Each row is a point on a landscape with many valleys, with its height.
A ball rolls from a point to whichever of its 2 nearest points has the largest drop for the distance, and stops where none of them is lower. Distance is the straight distance between rows; heights are no part of it.
k498 h=34.3: 115,111,118,67,95,106,115,87,117,86,113,98,97,136,104,92,106,126,111,99,51,63
k147 h=28.7: 83,65,114,67,99,102,95,129,89,100,102,84,116,112,99,82,106,83,130,78,119,116
k158 h=21.5: 112,97,115,75,92,114,101,105,121,116,106,80,110,103,94,103,99,112,104,64,61,78
k556 h=32.5: 96,110,91,154,131,94,96,100,97,86,87,94,102,100,115,148,97,76,44,97,116,146
k649 h=31.5: 108,139,63,86,119,114,92,83,116,50,90,177,111,84,108,102,111,106,65,78,106,95
k300 h=28.6: 92,88,117,79,80,80,77,107,107,105,141,93,104,111,89,120,96,115,166,78,67,75
k541 h=26.0: 76,71,107,74,99,84,81,136,105,130,119,98,115,101,76,89,123,94,147,94,98,103
k929 h=55.7: 105,106,103,88,94,115,98,72,99,74,120,91,112,90,128,104,83,99,103,99,87,75
k903 h=36.4: 101,79,88,71,80,78,108,123,85,137,100,81,92,60,92,87,93,104,151,131,100,107
k824 h=19.9: 123,77,78,99,111,107,113,105,107,71,102,86,95,115,86,80,131,127,136,110,116,102
k968 h=23.1: 114,90,82,156,112,85,95,84,112,82,99,99,92,110,81,126,130,103,80,98,113,102
k143 h=27.7: 106,127,93,154,132,79,100,89,101,64,89,121,97,119,126,118,120,86,20,97,114,153
k449 h=38.2: 134,96,108,71,98,119,122,112,108,141,78,84,92,122,79,79,106,139,113,95,100,82
k19 h=54.0: 76,79,116,127,87,71,69,88,83,116,119,85,106,80,116,135,85,60,81,95,105,113
k244 h=57.0: 111,142,74,74,111,123,128,96,96,117,84,112,103,59,123,86,64,108,116,143,85,84
k857 h=9.4: 85,133,100,140,97,94,102,81,82,108,90,95,99,77,111,77,83,88,77,142,128,117
k693 h=20.9: 93,68,79,145,104,83,94,84,95,77,109,84,98,116,103,104,108,79,83,113,139,130
k789 h=50.4: 104,84,105,92,65,91,112,101,54,108,96,84,52,108,99,103,64,110,148,114,124,92
k227 h=76.9: 92,128,112,73,95,146,123,79,91,64,86,113,90,121,117,99,71,108,79,119,82,71
k131 h=49.2: 91,92,91,108,103,78,78,87,121,88,130,112,111,98,87,111,131,108,131,121,81,67
k176 h=61.8: 120,93,82,53,115,94,132,111,124,120,106,85,96,102,121,75,104,113,143,113,32,91
k219 h=34.8: 106,156,53,64,116,121,115,82,102,66,72,178,106,77,114,71,91,114,95,97,88,100
k977 h=19.3: 113,108,145,101,77,83,86,113,66,122,108,92,77,102,94,108,82,111,143,53,124,94
k574 h=27.4: 111,99,84,100,96,111,112,102,91,84,96,77,84,84,90,103,102,121,142,126,102,87
k418 h=44.2: 126,76,106,113,130,66,78,113,101,82,107,87,114,116,104,144,124,89,119,76,142,103
k749 h=38.7: 87,127,112,126,129,131,94,106,90,67,87,101,108,92,102,142,102,84,66,91,122,131
k345 h=48.1: 107,109,128,85,85,79,95,92,101,140,111,110,102,121,84,70,114,125,117,131,86,66
k856 h=29.4: 72,109,90,119,123,120,95,116,111,43,89,141,85,123,97,114,127,87,32,96,115,143
k897 h=44.7: 99,76,113,120,106,39,72,122,71,106,115,96,100,100,101,135,116,77,141,82,151,113
k297 h=66.9: 116,82,102,34,108,120,136,110,108,112,97,83,95,133,125,73,83,112,115,109,67,88
k250 h=48.5: 113,89,91,109,89,81,90,117,108,154,98,90,112,50,82,107,105,99,97,115,110,100
k569 h=32.2: 65,101,108,100,121,129,95,123,109,81,89,121,111,115,97,89,123,79,47,103,121,148
k759 h=22.3: 110,118,126,119,109,92,101,116,86,92,85,62,98,88,90,112,113,99,106,62,113,125
k996 h=45.8: 80,132,120,96,116,130,88,88,94,47,109,128,112,94,111,119,106,88,76,104,104,93
k167 h=43.4: 140,81,109,102,115,100,92,104,103,83,119,82,118,121,109,101,114,113,108,63,150,110
k946 h=21.0: 89,109,124,102,95,115,97,97,102,98,97,97,106,118,89,83,114,102,72,94,94,99
k994 h=57.6: 92,103,116,151,96,68,89,110,64,143,97,76,81,78,97,139,98,87,79,81,111,150
k918 h=54.9: 93,93,121,134,127,55,82,115,104,93,100,92,114,132,105,112,137,70,64,79,108,139
k585 h=24.1: 104,107,108,103,93,152,108,95,106,90,88,108,94,129,98,82,82,109,50,95,115,117
k775 h=56.1: 97,106,133,132,114,46,72,113,112,115,109,96,122,118,83,107,140,93,96,81,102,111
k896 h=21.6: 97,96,131,112,84,74,88,133,61,142,92,99,70,107,69,86,108,106,134,59,131,120
k587 h=32.4: 105,107,121,107,84,134,116,94,81,108,81,70,82,119,103,92,54,103,85,100,116,118
k713 h=52.8: 91,74,75,115,134,79,87,110,125,73,89,109,123,89,118,142,106,47,61,85,88,101
k883 h=40.5: 121,85,66,77,79,113,120,106,98,136,100,89,87,57,107,102,63,109,132,143,95,93
k211 h=30.6: 73,76,99,101,106,104,102,127,90,90,85,69,112,91,94,89,97,67,110,86,125,143
k762 h=8.9: 120,105,113,106,103,86,96,117,119,109,97,64,109,86,84,116,113,113,122,48,86,98
k780 h=82.4: 80,140,130,97,94,140,105,87,77,93,82,107,89,98,95,117,78,98,82,115,83,85
k733 h=52.3: 107,114,90,99,108,81,111,107,124,66,102,79,113,95,97,77,129,110,115,88,64,97
k533 h=50.1: 96,102,75,113,82,117,119,96,109,131,70,108,73,85,71,91,85,110,78,120,72,79
k294 h=37.1: 106,107,97,139,82,103,108,84,93,88,93,67,83,72,94,120,90,102,103,102,97,100
k921 h=42.1: 143,87,112,80,98,101,92,95,100,112,127,87,109,111,114,100,96,123,137,72,117,83
k643 h=52.5: 114,118,73,84,114,121,101,95,107,122,104,122,103,55,101,111,98,116,122,123,80,71
k359 h=51.3: 96,95,108,101,113,88,81,97,109,47,126,106,112,124,89,111,142,111,125,99,104,89
k320 h=46.8: 106,132,71,98,114,90,117,104,126,59,85,129,99,93,89,61,144,117,84,97,72,95
k532 h=54.6: 90,121,160,106,88,60,72,100,99,122,112,97,106,129,76,84,120,117,117,79,87,97
k252 h=58.6: 105,118,134,72,99,109,105,104,83,77,98,76,124,105,129,66,91,92,99,91,119,115
k761 h=26.6: 99,111,98,115,113,98,93,90,125,94,92,142,115,107,95,91,128,92,43,80,95,99
k97 h=17.2: 109,89,60,80,135,128,94,101,135,85,130,142,123,89,108,116,128,110,112,98,80,80
k757 h=40.3: 132,78,98,82,86,85,105,102,99,138,113,68,106,83,120,74,87,111,128,83,110,98
k558 h=12.3: 79,112,70,106,100,112,116,91,116,89,67,127,103,91,95,55,99,94,65,112,92,104
k514 h=71.8: 88,108,103,48,99,129,144,101,99,84,78,90,86,124,115,97,62,99,93,115,57,82
k986 h=53.1: 77,83,131,120,90,78,78,101,95,63,118,93,94,148,79,102,135,95,107,82,101,116
k342 h=45.1: 91,52,97,114,98,51,62,97,101,118,131,103,116,105,103,128,116,76,119,101,129,96
k150 h=58.9: 91,88,106,144,61,53,86,102,78,139,107,81,70,66,74,125,95,93,99,91,97,126
k966 h=6.7: 79,66,92,89,90,155,97,100,98,96,103,105,101,117,95,109,70,91,101,112,119,101
k701 h=16.1: 87,134,73,134,104,124,100,95,104,103,86,108,115,85,119,87,53,83,63,119,132,126
k659 h=22.7: 103,78,115,72,99,96,78,88,122,87,149,100,124,118,118,101,111,105,130,78,67,73
k347 h=11.3: 80,77,127,74,76,129,87,102,79,113,109,105,89,118,84,119,84,104,128,103,111,85
k844 h=46.7: 108,80,87,121,75,92,94,99,91,143,98,89,89,83,87,94,90,106,102,125,140,113
k948 h=50.7: 101,86,122,88,49,56,115,139,58,134,94,104,40,101,81,99,60,108,153,72,107,86
k121 h=15.5: 134,89,62,100,110,97,112,101,138,122,97,98,115,81,92,82,124,122,100,94,88,84
k134 h=45.3: 127,113,111,60,109,146,123,102,103,118,82,113,95,130,95,82,98,134,88,116,97,77
k192 h=42.0: 89,103,123,108,59,100,116,101,79,124,70,55,65,90,96,105,61,94,101,95,80,111
k166 h=55.0: 67,92,118,101,81,109,82,86,89,120,112,97,117,86,121,95,70,66,70,111,102,105
k428 h=21.3: 116,95,109,61,104,126,115,113,111,44,113,86,97,122,116,87,111,114,110,82,93,103
k363 h=57.7: 118,104,96,82,109,117,101,94,96,92,113,88,127,87,136,77,78,102,113,113,124,103
k225 h=56.2: 102,111,129,146,120,49,80,112,81,137,94,82,106,105,113,128,123,77,56,74,103,147
k708 h=53.4: 103,85,92,139,117,55,80,90,103,87,106,89,114,87,130,153,96,55,78,100,112,102
k178 h=51.4: 91,121,118,99,110,100,93,96,99,60,112,94,120,79,108,129,112,82,103,81,80,86
k145 h=11.9: 128,96,73,100,112,109,112,94,111,128,99,107,109,86,97,67,110,123,110,133,124,91
k786 h=27.0: 122,79,92,82,95,140,125,115,111,82,87,70,102,115,109,82,84,113,95,74,112,116
k198 h=23.4: 73,65,118,100,82,66,75,139,90,143,105,101,85,114,56,97,112,97,136,65,106,113
k67 h=59.2: 85,84,79,105,83,88,107,89,124,98,107,87,103,82,109,90,94,88,97,91,46,74
k661 h=61.9: 121,109,66,97,94,100,131,65,122,85,97,97,93,92,123,72,90,117,99,105,55,68
k834 h=18.6: 86,88,138,94,79,94,73,81,99,81,135,90,109,130,108,110,98,90,108,64,84,80
k865 h=47.9: 104,85,105,106,48,77,113,113,77,126,89,77,54,91,72,111,70,114,128,105,90,96
k669 h=45.6: 82,76,91,131,96,73,77,84,99,126,114,112,105,86,91,103,117,80,91,131,122,98
k476 h=45.0: 110,103,87,95,74,84,117,92,105,144,92,97,82,69,91,83,90,115,109,141,75,71
k926 h=26.3: 93,88,88,146,121,121,95,105,97,65,94,110,83,128,81,132,134,103,67,100,128,138
k629 h=42.8: 116,109,66,126,113,104,101,95,104,81,101,85,104,48,104,142,90,98,112,112,118,95
k727 h=47.0: 85,104,91,112,98,85,90,84,106,105,105,125,104,92,87,74,129,97,96,137,95,79
k472 h=13.0: 87,96,71,85,110,146,94,88,112,90,102,143,106,89,96,118,92,98,87,96,80,77
k911 h=52.1: 94,89,81,100,123,118,100,120,123,82,96,100,130,82,112,116,97,70,67,73,108,113
k91 h=40.6: 91,135,69,71,118,117,126,97,106,55,78,130,100,78,105,76,109,103,103,115,63,91
k379 h=12.5: 68,123,64,114,106,131,98,86,107,94,66,164,102,89,83,91,83,87,54,99,102,109
k601 h=9.3: 66,86,61,116,103,148,94,98,112,98,91,136,102,95,92,111,74,86,69,116,114,108
k420 h=47.3: 117,110,82,104,93,86,93,97,96,109,123,97,104,37,101,137,101,103,132,125,92,80
k399 h=19.6: 124,94,80,93,149,92,79,105,129,81,113,138,136,100,116,125,139,98,84,101,114,81
k317 h=50.8: 113,92,100,100,114,102,87,112,113,125,101,92,126,62,108,134,101,84,90,81,110,97
k110 h=15.6: 90,78,136,99,89,114,73,94,90,118,118,99,106,128,94,105,104,97,90,74,117,102
k833 h=58.4: 99,108,94,46,106,99,146,101,91,137,92,99,77,101,113,104,70,109,124,161,73,77
k106 h=56.4: 72,100,129,101,93,105,90,90,81,79,104,83,117,119,127,69,88,71,76,98,120,132
k796 h=53.9: 94,114,60,96,88,118,117,67,111,119,80,144,89,79,103,82,69,107,81,122,67,68
k691 h=53.7: 95,105,116,55,89,104,134,107,68,119,78,86,68,118,93,106,64,107,131,145,106,86
k653 h=29.1: 99,130,86,106,112,96,86,67,115,79,93,169,115,97,122,97,97,89,32,80,112,102
k939 h=86.4: 70,121,97,97,86,143,109,97,86,106,83,105,92,89,102,100,47,85,84,137,102,97
k255 h=32.0: 93,72,92,59,92,99,122,126,88,111,92,74,92,110,93,67,95,103,148,114,96,105
k99 h=20.0: 85,142,103,144,113,89,101,76,93,77,89,110,101,97,119,86,105,84,46,104,110,130
k24 h=19.0: 96,102,78,135,112,116,103,93,108,93,97,106,109,117,105,77,89,90,60,119,147,139
k473 h=54.1: 67,88,134,122,110,81,83,117,75,93,99,89,95,131,90,106,131,77,89,65,108,151
k851 h=13.1: 128,113,141,110,86,100,97,90,75,107,95,86,76,126,80,104,108,131,116,84,120,90
k372 h=43.5: 109,106,130,64,87,66,117,84,96,125,111,91,82,152,99,86,90,129,126,112,62,58
k88 h=7.7: 104,110,69,81,107,109,127,87,111,99,85,121,105,106,112,46,95,112,97,143,96,91
k50 h=14.5: 117,88,76,70,112,128,129,99,109,57,113,99,90,121,118,71,109,122,127,128,93,97
k774 h=56.7: 102,88,80,89,91,73,109,96,127,105,119,80,106,95,107,72,112,110,142,105,44,84
k636 h=51.7: 111,121,139,96,100,89,70,93,100,136,115,112,117,99,82,106,124,118,105,98,108,78
k567 h=26.2: 125,110,121,99,82,104,106,107,95,123,86,82,71,118,62,116,101,141,130,85,81,73

Where does a ball stop that starts at each point below?
k733 | k110
k691 | k110
k363 | k857
k775 | k762
k476 | k851
k244 | k851
